A landscape with many valleys, sampled at points; each row gives a point and its height.
A ball rolls from a point to whichever of its 2 nearest points has the largest drop for the distance, and stops where none of them is lower. Distance is the straight distance between rows; heights are no part of it.
k738 (h 4.67): [-23, -49,  35,   4, -31, -11, -41,  23,  20,   5,   7,  34,  26, -27,  46,
 -56,   7,  40,  18,  -6, -14,   6,  10,  38,  19, -20,  30,   4,  -7, -26,
  14, -25,  -8, -15, -19,  23, -46,  -7, -11,  -4, -25]
k763 (h 4.36): [-61, -19,  19,  -8,   4,  -3, -18,  -7,  27,  42,  64,  25,  19, -32,  56,
  49,  25,  -1,  17,  31,  44, -34,  25,  11,  14,  40, -29,   8,  -9, -32,
  18,  18, -22, -42, -19, -74,  22, -29,  26, -26,  11]
k863 (h 6.14): [-31,   8,   8,   1,  -2,  20,  58, -59,  13,   5, -20, -18,  16,   3,  12,
   8, -37,   5,  23, -10,  60, -29, -17, -33,  40,  20, -29, -15,  25,  34,
  28, -57,  -9,  17,  13,  -4,  16,  24,  -9,  23,  20]
k991 (h 5.66): [ 23,  10, -45,  27,  -8,  21,   9, -12,  46, -32, -29, -15,  24, -26, -54,
  15, -40,  -9, -36,   4,  29, -13, -15, -20,  -3,   5, -11, -18,   0,  -4,
   2,  -3,  15,  10, -14,  -2,  -7,  -7,  24,  13,   7]
k812 (h 4.06): [ 89,  28, -56,  30, -10,   4,   1,  30,  54, -27, -34, -22, -10,   7,   1,
 -13, -61,  10, -34,  -5,  -9,  25,  -7, -16,  61,  -1,  36,   5,  -9,  40,
  -1, -13,  12,  25,  -7,  28, -42, -15,  23, -27,  -3]
k304 (h 6.62): [ -2,  29, -31,  12, -43,   6,  18, -36,  -5, -31, -27,   0, -15,  16, -42,
   7, -37, -25, -10, -28,   9,  -6, -23, -42, -10,   0,   0,  16,  29,  19,
  12,   2,  13,  34,  19,  20,  20,   3, -24,  38, -11]
k532 (h 2.88): [ 25,  13, -27,  18,  37,  21, -31,  51,  53,  -9,  12, -44,  12, -34,  -4,
  66, -11,  -9, -40,  45,  19,  22,  -7,  17,  30,  48,  19, -10, -20, -29,
 -63,  27, -19, -31, -24,   0,  -5,  -4,  80, -19,  41]
k585 (h 4.31): [-16,  -7,  51, -16,  28,   0,  29, -17, -11, -13,  25,   6,  19, -13, -41,
 -55,  16,   2,  13, -47,  -5,  -7,  29,  12, -32,   3,  15,  -8,  10, -13,
  24,  -9, -35,  17,   1,  28, -48, -25, -31,  26,   3]
k489 (h 6.76): [ 15,  26, -28,  -5,  -8,  32,  14,  40, -15, -16,   1, -12, -33,  46, -29,
  49, -27, -42, -23,  17, -19,  16, -33,  -9,   0,  15,  19,  32,  33, -19,
 -52,  56,  41,  -7,  -9,  -4,  26,   6,  23,  -7,  -5]
k718 (h 4.92): [-71, -25,  41, -21, -22,  -4, -19,  34, -14,  36,  48,  53,  14,  21,  52,
   9,  18,  15,  15,  21,   5, -24, -18,  38,  11,  -9,  22,  26,  32, -55,
 -23,  27,  55, -18, -18,  -2,   4,   6,  17,  -1, -30]
k463 (h 6.44): [ 27,  29,  -9,   3, -31,  27,  11,  49,   6, -28,   3, -15, -33,   9, -10,
   8, -27, -27, -25,   6, -19,  20, -18,  26,  10,  25,  35,  24,  19, -14,
 -24,  32,  19, -12,  -5,  14,   0,   8,  11,  -7,  -5]
k504 (h 4.63): [ 35,  16, -40,   1,  26, -26,  -5, -40,  31, -19, -52, -19,  12, -14,   4,
 -20, -23,  38,  -3,  -2,   3, -17,  29, -26,  22, -12, -16, -43, -35,  38,
  20, -46,  13,  48,   6,  16,  -5,   8,  -1,   7,  27]
k924 (h 2.53): [-20, -11,  -5,  27,  -1, -10, -11,  19, -22,  22,  54,  25,  12,  17, -34,
  35,  46,  -6,   2,  14,  13,  -3,  21,  -7, -52, -12, -22,  11,  -4, -15,
   1,  45,   6, -13, -25, -43,  24, -29,  13,  10,   0]
k750 (h 5.55): [-39, -20,  36,   2, -34,   9, -43,  25,   4,  15,  25,  30,  -8,  -3,  71,
  15,   7,  27,  10,  31,  -6,  -7, -19,  31,   6,   7,  31,  22,   1, -41,
 -40,  23,  46, -30,  -1,  -4,  17,  14,  11, -32,  -8]
k207 (h 5.90): [ 92,  48, -39,  23,   6,  12,   5,  49, -14,   7, -48, -36, -17, -26, -39,
  -8, -31, -59, -57, -50, -34,   0, -21,  15, -26, -10,  19,   5, -32,  -6,
   2,  20,  -6,   3,  22,  31, -33, -18,  21,  17,   0]
k152 (h 4.35): [ 16,  -1,   1,  34,  12,  27, -39,  48, -11,  -9,  12, -22,  -8, -17,  -9,
  43,  29, -35, -20,  22, -23,  22,   0,  32, -28,  13,  12,  -8, -28, -42,
 -44,  58, -26, -42, -24, -28,  29, -16,  56, -14,  13]
k491 (h 6.29): [ 20, -10,   5,  23,   5, -20, -19,  40,   8,  21,  48,  -8,  33, -30,   7,
 -16,  -4,  28, -27,  22,  -6,   3,  15,  28,   6,  -9, -14, -15, -17, -18,
 -14,  -1,   6, -14, -64,  12, -58, -19,  44, -23,  30]
k311 (h 5.06): [ 19,  13,  22, -20,  -6, -19,  37, -17,  -9, -29, -16,  11,  19,  -4, -47,
 -56,  -1,   8,  26, -37, -44,   1,  11,  14,   2, -21,  16,   6,  22,  -1,
  59, -22,  -7,  45, -12,  38, -41,   2, -44,  18, -36]
k478 (h 5.40): [-14, -15, -43,   9,  -5,  -7,  -5,   1, -23,  -8,  -8,  16,  -9,  46, -63,
  37,  23,  -4,  -7,  36,  -4,  31, -16, -20, -17, -35, -30,  17,  33,   6,
  -3,  37,  25,  22, -11, -11,  37,  17, -25,  15, -28]
k832 (h 4.78): [ 77,  28, -63,  16, -24,  -3,   8,  43,  24, -22, -39, -11, -37,  -9, -14,
 -28, -25, -10, -18,  -9, -38,  28,  -6,   9,  28, -10,  49,  17,   3,  38,
  18,   0,  -3,  13,  24,  38, -32,   0,  -3, -22, -33]
k266 (h 5.43): [-47, -62,  35,  19, -34, -21, -35, -11,  11,   8,  18,  40,  23, -26,  53,
 -16,  41,  48,  26,  19, -14,  -7,   6,   7, -12, -25,   2,  27,   2, -49,
  -8, -16,  -9, -28,  -5,  -6, -20,  -5, -30, -15, -15]
k845 (h 6.12): [ 15,  10, -33,  29, -37,  28,  34, -19,  52, -42, -23, -17,  11,   9, -26,
   9, -42,   5,  -1,   2,  28,   9, -17,  -9,  45,   0,   5,   1,  33,   1,
   5, -30,  25,  18,  -5,  13,  -3,   4,   3,  19,  -8]
k361 (h 4.89): [ 22,  23,  -7,   0,  21,   4, -15,  20,  39,   8,   1, -42, -10, -38,  22,
  20, -61,  -8, -21,  13,  23,  17, -12, -14,  35,  50,  21, -24, -16,  31,
 -14, -14, -21,  -6,   2, -18,   3,  22,  33,  -5,  29]
k634 (h 3.53): [-37, -29,  37, -37,  42,  -9,   5, -29, -43,  46,  39,  45,   7,  21,  16,
  -3,  46,   0,  48,   4,  32, -10,  23, -30, -35, -28, -27,  21,  11,  18,
  16,  -1,  -9,   1,  13, -24,  15, -11, -28,   6,  23]
k758 (h 5.32): [ 55,  23, -28,  39,   3,  -2, -26,  62,   4,   0, -21, -39, -24, -21, -29,
   8, -11, -30, -70, -37, -20,  22,  -8,  46, -21,  11,  27,   0, -24, -26,
 -35,  13, -15, -50,  -8,  10, -18, -18,  41,  -8,  23]
k824 (h 3.88): [ 12,  17, -30,  -6,  10, -16,  -8, -31, -24,   1, -29,  -4, -37,  14,   3,
  10, -10, -24, -12, -12,  -3, -12,   5, -44, -56, -14,   5,   5, -37,  28,
  -3,  32,  15,  16,  37,  -3,  40,  23,  -8,  -5,  13]
k51 (h 3.49): [  7,   3,  40,  19,  19,  13,  20,  19,  -8, -12,  30, -14,  23, -36, -28,
 -60,  -3,   2, -19, -33, -10,   1,   8,  41, -10,   6, -20, -35,  -2, -24,
   3, -16, -27,  -9, -28,   5, -49, -31,   1,  14,   9]
k797 (h 5.78): [ -8,   9,  30,  -5,  20,   3, -25,  47,  28,  16,  58, -17,  32, -33,  48,
  -7, -37,  14, -15,  -2,  15, -10,  -9,  42,  49,  28,  10, -27,  -3, -12,
 -15, -10,   9, -20, -45,  -1, -48,   3,  58,  -7,  18]
k208 (h 3.09): [ 35,  32,  -2, -16,   7, -10, -13,  -9,  -5,  -9, -33, -34, -46, -17,  14,
  -4, -30, -11, -16, -26,  -2,  -3,  11, -25, -29,  17,  38,  -3, -37,  37,
   1,  -5, -13,   8,  43,  18,   4,  20,  -2, -13,  31]
k545 (h 5.80): [-51,   2, -21,   9,   3,   8,  23, -69,   3,   9, -17,  -9, -17,   9,  -2,
  33, -10,  -2,  12,  13,  57, -34,  -7, -38,  12,  22, -40, -26,  10,  24,
  11, -27,  -7,   8,  32, -27,  54,  10, -17,   2,  21]
k414 (h 6.46): [  5, -29,   1,  -9,  -7,  24,  -6,   3,  16,  -8,  -1,  21,   4,  15,  54,
 -16, -14,  32,  43,  51,  11,  21, -12,   8,  44, -21,  -1, -17,  33,   4,
  -6, -19,  23, -12, -24,  -1,   7,  16,   3, -17, -16]
k111 (h 6.85): [-19, -22,  26,   5,  -5,  25,  -4, -22,  55,  -5, -24,  -1,  22, -19,  68,
 -19, -26,  38,  26,  -2,  37,  -7,  -6,  15,  60, -18,   1, -13,  20,  13,
   9, -74,   3, -20, -13,   0, -17,   8,  -3,  -9,   9]
k643 (h 6.13): [ 94,  40,  11,  -8,  11,  21,  25,   6,  35, -14, -17, -15,  11, -20, -23,
 -40, -42,   8, -16, -40, -17,  -4,   4,   7,  57,  24,   3, -46, -13,  36,
  50, -33, -25,  32, -25,  24, -49, -13,  22, -16, -30]
k183 (h 5.39): [-62,   1, -36,  11,   5,   0,  40, -79, -31,  14, -30,  -4, -20,  44,   5,
  22,  28,   8,  25,  -4,  22, -38, -11, -33,  -6,  -2, -68,  -2,  11,  23,
   9, -36,   7,  28,  59,   1,  53,  11, -32,  28,  14]
k217 (h 2.46): [-22, -24,  53, -29,  24,  13,  13,  -5, -23,  26,  36,  30,  10,   6,  46,
 -16, -13,   3,  30,  12,  22, -10,   1,   7,  -6,  -1,  -5,  -1,  30,   7,
  14,  -8, -11,   1, -10, -13,  -1,  -2,   4,  16,  11]
k128 (h 4.56): [ 51,  -9,  -3,  30, -15, -10, -50,  72,  22,   1,   3, -14,  -5, -13,   8,
 -26,  -8,   3, -51, -18, -33,  27,   7,  69,  26,   9,  33, -15, -11, -11,
  -4,  -4, -21, -24, -10,  34, -43, -24,  40,   2,  -2]
k962 (h 5.98): [-45, -18, -12, -12, -12,   1,  34,  -7, -18,  20,  10,  28,  -7,  69, -16,
  30,  20,   6,  28,  27,  -7,  25, -25,  -3,  20, -34, -46,  26,  67,  11,
   3,  -9,  30,  28, -28,  -5,  18,  21, -20,  33, -23]
k496 (h 1.14): [ 13,  -8,  39, -19,  30,   8,  16,  28, -32,  13,  33,  -1, -17, -13,  14,
 -23,  -1, -20,  13,   8, -13,  15,   7,   5, -39,   7,   5, -12, -11,   2,
   9,  23, -19,  -7,  -9, -10, -15,  11,  11,   0,  13]
k864 (h 7.00): [  8,  24, -40,  24, -24,  41,  23, -27, -14, -15, -24,  13,  -2,  26, -56,
  48, -59, -36, -28, -16,   3, -19, -46, -54,  -4,  22, -26,   5,  38,   6,
 -17,  27,  22,  35,  17,  10,  24,  -8,   8,  40, -28]
k669 (h 5.87): [-43,  -9,  34, -18, -10, -15, -28, -44,  15,   1, -20, -10, -17, -23,  26,
 -12,   0,  16,   9, -31,  44, -12,  16, -17, -14,  33,   6,   4,  -8,  14,
  17, -32, -42, -28,  28, -12,  16,  -2, -27,  -6,  19]
k394 (h 7.08): [  6,  31, -21,  12, -11,  31,  30,  18, -29,   6,  10,   8, -16,  29, -53,
  36, -30, -50, -26,  -4,  15, -16, -44, -37, -21,  40,  -4,   4,  28,  -1,
 -19,  46,  26,  18,  -1, -11,  31,   5,  22,  12,  -4]
k446 (h 4.69): [-12,  11, -42,   3,   8, -11,  -5, -63, -44, -23, -38,  -7, -17,  20, -12,
  11,   7, -10, -11,   0,  11, -41, -13, -60, -37, -12, -45, -16, -22,  17,
 -15,  -7,  35,  45,  71,   9,  70,   7, -23,  15,  -3]
k771 (h 3.85): [-41, -20,   8, -12, -27, -14, -20,  53, -23,  14,  39,  28,   8,  46,  -3,
  26,  28,  -3,   2,  22, -26,  28,  -9,  45,  -2, -14,  17,  33,  43, -25,
 -32,  58,  36,  -8, -25, -15,  26,  21,  -7,   8, -41]
k5 (h 6.25): [-67,  -3,   2, -14, -30, -18,   7, -70,  -2, -11, -21,  -6, -28,  31,  10,
   1,  31,  20,  18, -43,  22, -27,  20, -11, -31, -13,   4,  22,   4,   9,
  23, -34, -10, -18,  36,   3,  29,   7, -46,   8,  10]
k736 (h 4.70): [-36,  -2, -41,   8,  -3, -31, -10, -33, -35,   7,  -4,  28, -30,  47, -11,
  20,  26,   4,  14,  12,  11,  -7,  14, -31, -33, -36,  -9,  16,   7,  20,
   4,  14,  17,   5,  24, -34,  56,   9, -32,  -7,  -2]
k333 (h 3.73): [-44, -11,  30,  10,  -6,   0, -17,  14,   2,  22,  83,  11,  18, -16,   9,
  23,  48,   5,  11,  31,  19, -25,  20,  16, -16,  33, -21,   3, -10, -58,
 -19,  35,  -6, -43, -25, -47,   6, -37,  24, -16,  14]
k828 (h 8.64): [ 28, -12, -23, -21,  22, -50, -17,   2, -37,  15, -38, -14, -16,   9, -27,
 -15,  58,  10,  18,  14, -32,  25,  43, -15, -59, -52,  11,  21, -52,  32,
   3,  35,  -2,  21,  21,   1,  20,  29, -25, -18,  -4]
k402 (h 5.38): [-33, -14,  50, -15,  26,  15, -43,  32,  32,  28,  41,  -3,  36, -50,  78,
  11, -13,   2,   6,  28,  28, -14, -14,  18,  40,  36,  -4, -26,  -2, -15,
 -16,   0, -14, -37, -19, -27, -19,   7,  51, -12,  18]
k547 (h 6.89): [-72, -26,  18,  -5, -23,  -4,  12, -30, -22,  12,  50,  25,  -7,  52,  -2,
  39,  68,  -7,   2, -20,  13, -40,   9,  -7, -39,  11,  -6,  29,   5, -20,
  20,  11, -41, -49,   6, -38,  35, -19, -46,  -5,  -9]
k314 (h 7.12): [-63, -24,  37,   8, -33,  21,  14, -34,  38,  -1, -11,   3,  18, -16,  67,
  14,   5,  20,  11, -10,  66, -10, -16,  26,  36,  -9,  -3,  31,  20, -15,
  16, -63,  -5, -45,  10,   6,  -7,   6,  -4,  16,   8]
k822 (h 5.23): [ -5,  -6,  -5, -24,  28, -22,  15, -58,   9,  -1, -31,  -6,  17,   5,  14,
 -38,   2,  34,  45,  -3,  24,  -9,  31, -27,   1, -34, -29, -28, -17,  29,
  25, -46,  18,  22,  15,  -4,   3,   9, -18,   9,  29]
k434 (h 2.39): [ -9,  -3,  59,   8,  47,  15,   1,  48, -27,  11,  63,  -9,  -2, -28,  27,
 -35,  11, -14,  -5,  -2, -15,   3,  13,  56,  -8,   9,  -7, -36, -20, -28,
 -27,  14, -37, -25,  -7,  -4, -22, -15,  26,   1,   3]
k323 (h 5.70): [-36, -40,  16,  -3,  13,  -4,  30, -59,   1,  -1, -11,  10,  14,  -9,  38,
 -24,  47,  43,  59,   7,  12, -10,  27, -20,   2, -41, -33,   3,  -2,   3,
  15, -55, -15, -14,  11, -12,  -8,   2, -42,  -5,  25]
k26 (h 8.82): [  4, -32,  10, -33,  11, -42, -24,  -5, -20,  -3, -27,  12,  -8,   6,  -1,
 -41,  38,  19,  33,   5, -28,  25,  41,   8, -30, -33,  27,   8, -17,  20,
  -1,  12, -24,   2,   6,  10,   0,   8, -36,  -6,  -3]
k166 (h 5.02): [ 69,   5, -57,  34,  29,   0,  -6,   8,   1,   4, -41, -22,  27, -25, -43,
  12, -24, -24, -44,  10, -14,  -3, -12, -28, -26, -24, -17, -29, -40,   4,
  11,  27,  -2,  27,  -7,   1, -19,  -5,  30,  14,  15]
k3 (h 3.68): [-26,  -9,  32, -13,  24, -18,   4,   4, -60,  46,  75,  55,   7,  27, -15,
  20,  70,   1,  27,   0,  14,  -1,  31, -19, -57, -18, -18,  26, -11,  14,
   6,  36,  -8,   4,   3, -36,  11, -11, -38,   7, -11]
k92 (h 6.51): [  1, -30,   0,  22, -18, -14,  13,  14,  -8,   0,  40,  16,  25,  -6, -14,
 -11,  18,  33,  16,  35,  -2,   8,  10,  10, -12, -32, -13,  12,  13, -11,
   7,  -2,  29,  -2, -50,   4, -25,  -1,   5,  -8,   3]
k772 (h 7.41): [-32,  -5,  16, -32, -18,  -6,  14,  -5, -38, -10,   2,  17, -22,  44, -39,
  -3,  11, -29,   3, -20, -21,  11, -11, -13, -34,   9,   4,  10,  35,  15,
  16,  13, -18,   3,  -1,  -1,  24,  10, -43,  11,  -7]
k655 (h 7.93): [ 38,  17, -14, -56,   6, -12,  14,  -6, -21, -27, -59,   0, -12,   8, -73,
 -36,  24, -33,  -1,  -5, -50,   7,  -6, -13, -17, -22,   1,   1,  -4,  19,
  25,  35,  -5,  47,  38,  30,  15,   4, -49,   1, -23]
k553 (h 3.64): [ -4, -18,  39,  15, -34, -20, -69,  35,  28,  14,  20,   1,   9, -13,  29,
 -30,  -8,  34, -37, -27,  -9,  22,   5,  54,   9,   9,  37,   1, -19, -16,
  -8, -24, -28, -36,   4,  29, -42, -29,  15,   3,  -2]
k666 (h 2.79): [ 84,  36, -76,  39,   3,  11,  17, -19,  24, -46, -74,  -9,   2,   2, -18,
  -5, -53,  -5, -26, -12, -20,  -4,  -4, -44,  36, -14,   5, -22, -18,  42,
  15, -15,  24,  56,  24,  26, -10,  -8,  -3, -11, -35]
k536 (h 8.18): [ 48,  16, -24, -50,  22, -18,   1, -28, -43, -10, -66,   1,  15,  22, -52,
  -7,  16, -38,   4,   4, -51,  -4,   1, -40, -29, -35, -27,  -3, -32,  19,
   3,  29,  47,  83,  48,  43,  32,  14, -30,   7, -35]
k883 (h 6.03): [-39, -49,   8,  19, -20, -36, -15,  12, -13,  11,  31,  38,  30,   7,  29,
 -14,  36,  50,  35,  49,   2,  19,  19,  21,  -6, -52, -10,  25,   6, -22,
  -5,   2,  24, -10, -33, -10,  -9,  14, -24, -16, -26]
k594 (h 7.16): [-75, -25,  24, -17, -23, -14,  23, -13, -28,   4,  38,  26,  -1,  57, -31,
  20,  53, -11,  -2, -19, -30,  -5, -10,   4, -35,   9, -15,  27,  41, -15,
  11,   5, -20, -18, -19, -17,  15,  12, -65,  15, -15]
k955 (h 6.05): [-51, -43,  18, -22,  10, -24,  34, -52, -30,  -2, -15,  11,  -3,  12,   7,
 -42,  67,  32,  49,   0, -19,   3,  20, -18, -16, -30, -26,  26,  17,  -8,
   6, -41,  -5,   1,  24,   1,  -5,  13, -85,  -6,   7]
k184 (h 7.19): [ -6,   6,  54,  -2, -15,  30,   3,  43,   5,  -6,  30,   8,   8,  -9,  20,
 -35, -35,   3,  16, -25,  -4,  16, -34,  56,  39,  22,  32,   0,  32, -44,
 -16, -12,   7, -11, -21,  25, -37, -12,  24,  13, -32]
k191 (h 6.48): [-37,  12, -13,  10, -21,  26,  63, -49, -10,   8, -10,  18, -16,  50,  24,
  20, -22,   9,  34,  14,  30, -12, -34, -12,  40,   2, -43,   9,  61,  20,
   5, -42,  31,  25,  -3,  -2,  25,  12,  -3,  20,  -5]
k82 (h 3.94): [ 51,  39, -38,  11,  10,   9,  30, -51,  38, -33, -60, -14,  15,  -7,  -9,
 -16, -44,  29,  14, -30,  -1, -16,  11, -31,  51, -23, -14, -53, -25,  38,
  37, -51,  13,  59,  -6,  12,  -9,   7,  -5,   2, -25]
k213 (h 8.41): [ 52,   6, -49, -21,  47, -23,  -4, -27, -40,   2, -56, -14, -11,  15, -30,
  -2,  22, -12,  25,  17, -36,  26,  28, -36, -22, -62,   0,  -4, -40,  31,
 -10,  21,  38,  62,  47,  34,  29,  19, -12,  -1,  -4]
k61 (h 5.37): [104,  34, -48,  21, -12, -17,  19,  28, -15,  -2, -52, -17, -17, -24, -28,
 -23, -32, -16, -31, -40, -48,   4,  -2,  -3,  -7, -20,  32,  21, -31,  28,
  25,  17,   8,  31,  18,  49, -44,  -4,   9,  -1, -23]
k230 (h 4.37): [ 39,  -4, -46,  38,  15,   5, -17,   2,  -7,  -1, -18, -10, -15, -18, -42,
  29,  10, -26, -28,  36,   5,  20,  -1, -25, -49, -21,  -9, -10, -22,  -8,
  -3,  41,  -5,  -3, -23, -15,   9,  -5,  29, -10,  17]
k556 (h 4.87): [-67, -38,  52,  -8,   4,  12, -29,  -4,  25,  34,  51,  35,  36, -48,  84,
  24,  16,  21,  26,  13,  34, -43,   2,  13,  31,  20, -24,  -2,   0, -46,
  -5, -10, -15, -41,  -7, -36, -20, -27,  18, -30,   1]
k426 (h 3.69): [ 21,  11, -43,  30,  25,  13, -18,  24,  19,   0,   9, -21,   0, -34, -21,
  63,   7, -24, -37,  38,  13,  11,  -4,  -6, -20,  18,  -1,  -9, -24, -23,
 -34,  38, -19, -31, -32, -26,  11, -12,  63, -20,  39]
k522 (h 5.69): [ 83,  31, -11, -21,  -4,  10,  19, -13,  13, -31, -39,   9,   8, -12, -53,
 -58, -10,  -5,   5, -21, -42,  -6,   8,  -2,  27,  -3,  15, -23, -12,  25,
  58, -15,  -8,  43,  -2,  31, -35,  -8,   4,  -1, -47]
k479 (h 2.30): [ 32,  21,  29,  -8,  30,   0,  -3,  17, -14,  16,  11, -37, -28, -31,  10,
  -8, -17, -27, -23, -28, -10,  -5,  13,   3, -41,  41,  29, -14, -57,   8,
   0,   2, -39, -18,  14,   4, -13,  13,  19,  -4,  39]
k874 (h 6.47): [-15, -12, -11, -25,  15, -36,   4, -56, -32,  -1, -48,  -2,  -5,  13, -26,
 -38,  66,  26,  36,   3, -24,  -2,  27, -36, -33, -46, -41, -19, -17,  10,
 -10, -14,  29,  35,  48,   0,  24,   9, -69, -10,  13]
k744 (h 5.58): [-43,   4,  38, -51,  26, -13, -30, -17,  16,  25,   5,  -2,  -2, -21,  55,
  -4, -12,  -9,  11, -20,  37, -20,  27,  -1, -15,  25,  31,  -3, -26,  24,
  12,  -1, -44, -27,  26, -36,   9, -11,   2,   5,  31]
k338 (h 3.80): [ 44,  30,   0,   3,  18,   8, -22,  72,  46,  -3,  14, -59,   4, -40,   8,
  25, -26,   0, -59,   9,  -2,  16, -18,  41,  54,  67,  13, -14, -20, -12,
 -52, -20, -11, -32, -20,  29, -36, -10,  72, -21,  42]
k939 (h 5.26): [-20,  19,   1, -22,  33,   0,  -2,  -3,   8,  40,  13, -10, -20, -21,  54,
  27, -46, -12,   0,  17,  43,  -4,  12, -17,  10,  36,  25,   3, -12,  34,
   7,   7, -19, -12,   9, -36,  36,  14,  19,   1,  30]
k746 (h 6.09): [  6,   0,   2,   5, -20,  14,  -5,  17,   9, -16,   7,  -2, -24,  15,  30,
   2, -33,   6,   5,  34,   1,  18, -17,  12,  16,   4,  25,   7,  18,   4,
 -19,   2,  23, -18,   3,  -4,  19,  18,  10, -17, -10]
k838 (h 6.63): [-95, -33,  18,   3, -35,   5,  -2, -43,  12,  11,  19,  14,   4,  24,  36,
  43,  53,   9,  19, -27,  31, -19,  17,   7,  -9,   7,   0,  28,   2, -23,
  27, -21, -42, -52,  20, -15,  20, -16, -30,  13,   9]
k912 (h 4.47): [ 49,  38, -10,  13,   7,   7,   0,  33,  63,  -8,   3, -48,   9, -37,  -9,
  14, -52,   8, -46,  13,  26,  19, -22,  -5,  57,  59,   3, -18, -14,  19,
 -22, -20,  -6, -13, -31,   5, -38,  12,  37, -31,  22]
k557 (h 7.65): [-12, -16,   3, -46,  -1, -26,  12, -29, -35, -13, -34,   8,  -4,  46, -70,
   0,  31, -26, -15, -17, -48,  13, -22, -17, -26, -11, -31,   7,  42,  17,
  24,  16, -10,  34,  12,   1,  26,  32, -73,  31, -13]
k203 (h 6.80): [ 55,  42,  16,   4, -20,  36,  19,  56,  19, -27,  20, -15, -10,   1,   9,
 -11, -50, -27,   8, -26,  -6,  29, -17,  35,  54,  41,  40,  10,  30,  -3,
 -28,  -5,  13,  -2,  -8,  20, -30, -20,  33,  -4, -27]
k608 (h 4.59): [-12,  -6,  32,  15, -27,  16, -56,  32,   6,  -5,  35,   2,   2, -28,  14,
  30,  40,   2, -17,  18, -22,  -3,   3,  36,   1,  42,  14, -13, -32, -71,
 -49,  33, -12, -58, -20, -19,  28, -21,  51, -22,   0]
k350 (h 7.60): [ -8,   6,  34,   4, -20,   9,  37,  33, -24, -22,  31,  13,  22,  17, -30,
 -38, -17, -11,  21, -13, -35,  22, -11,  39,  25,  -5,  11,  18,  58, -24,
   8,  19,  21,  21, -32,   2, -34,   2, -13,  27, -51]

Where does a ball stop that starts at each point below?
k545: k496
k962: k496
k828: k532
k594: k532
k522: k496
k350: k496
k955: k666
k304: k532
k314: k532
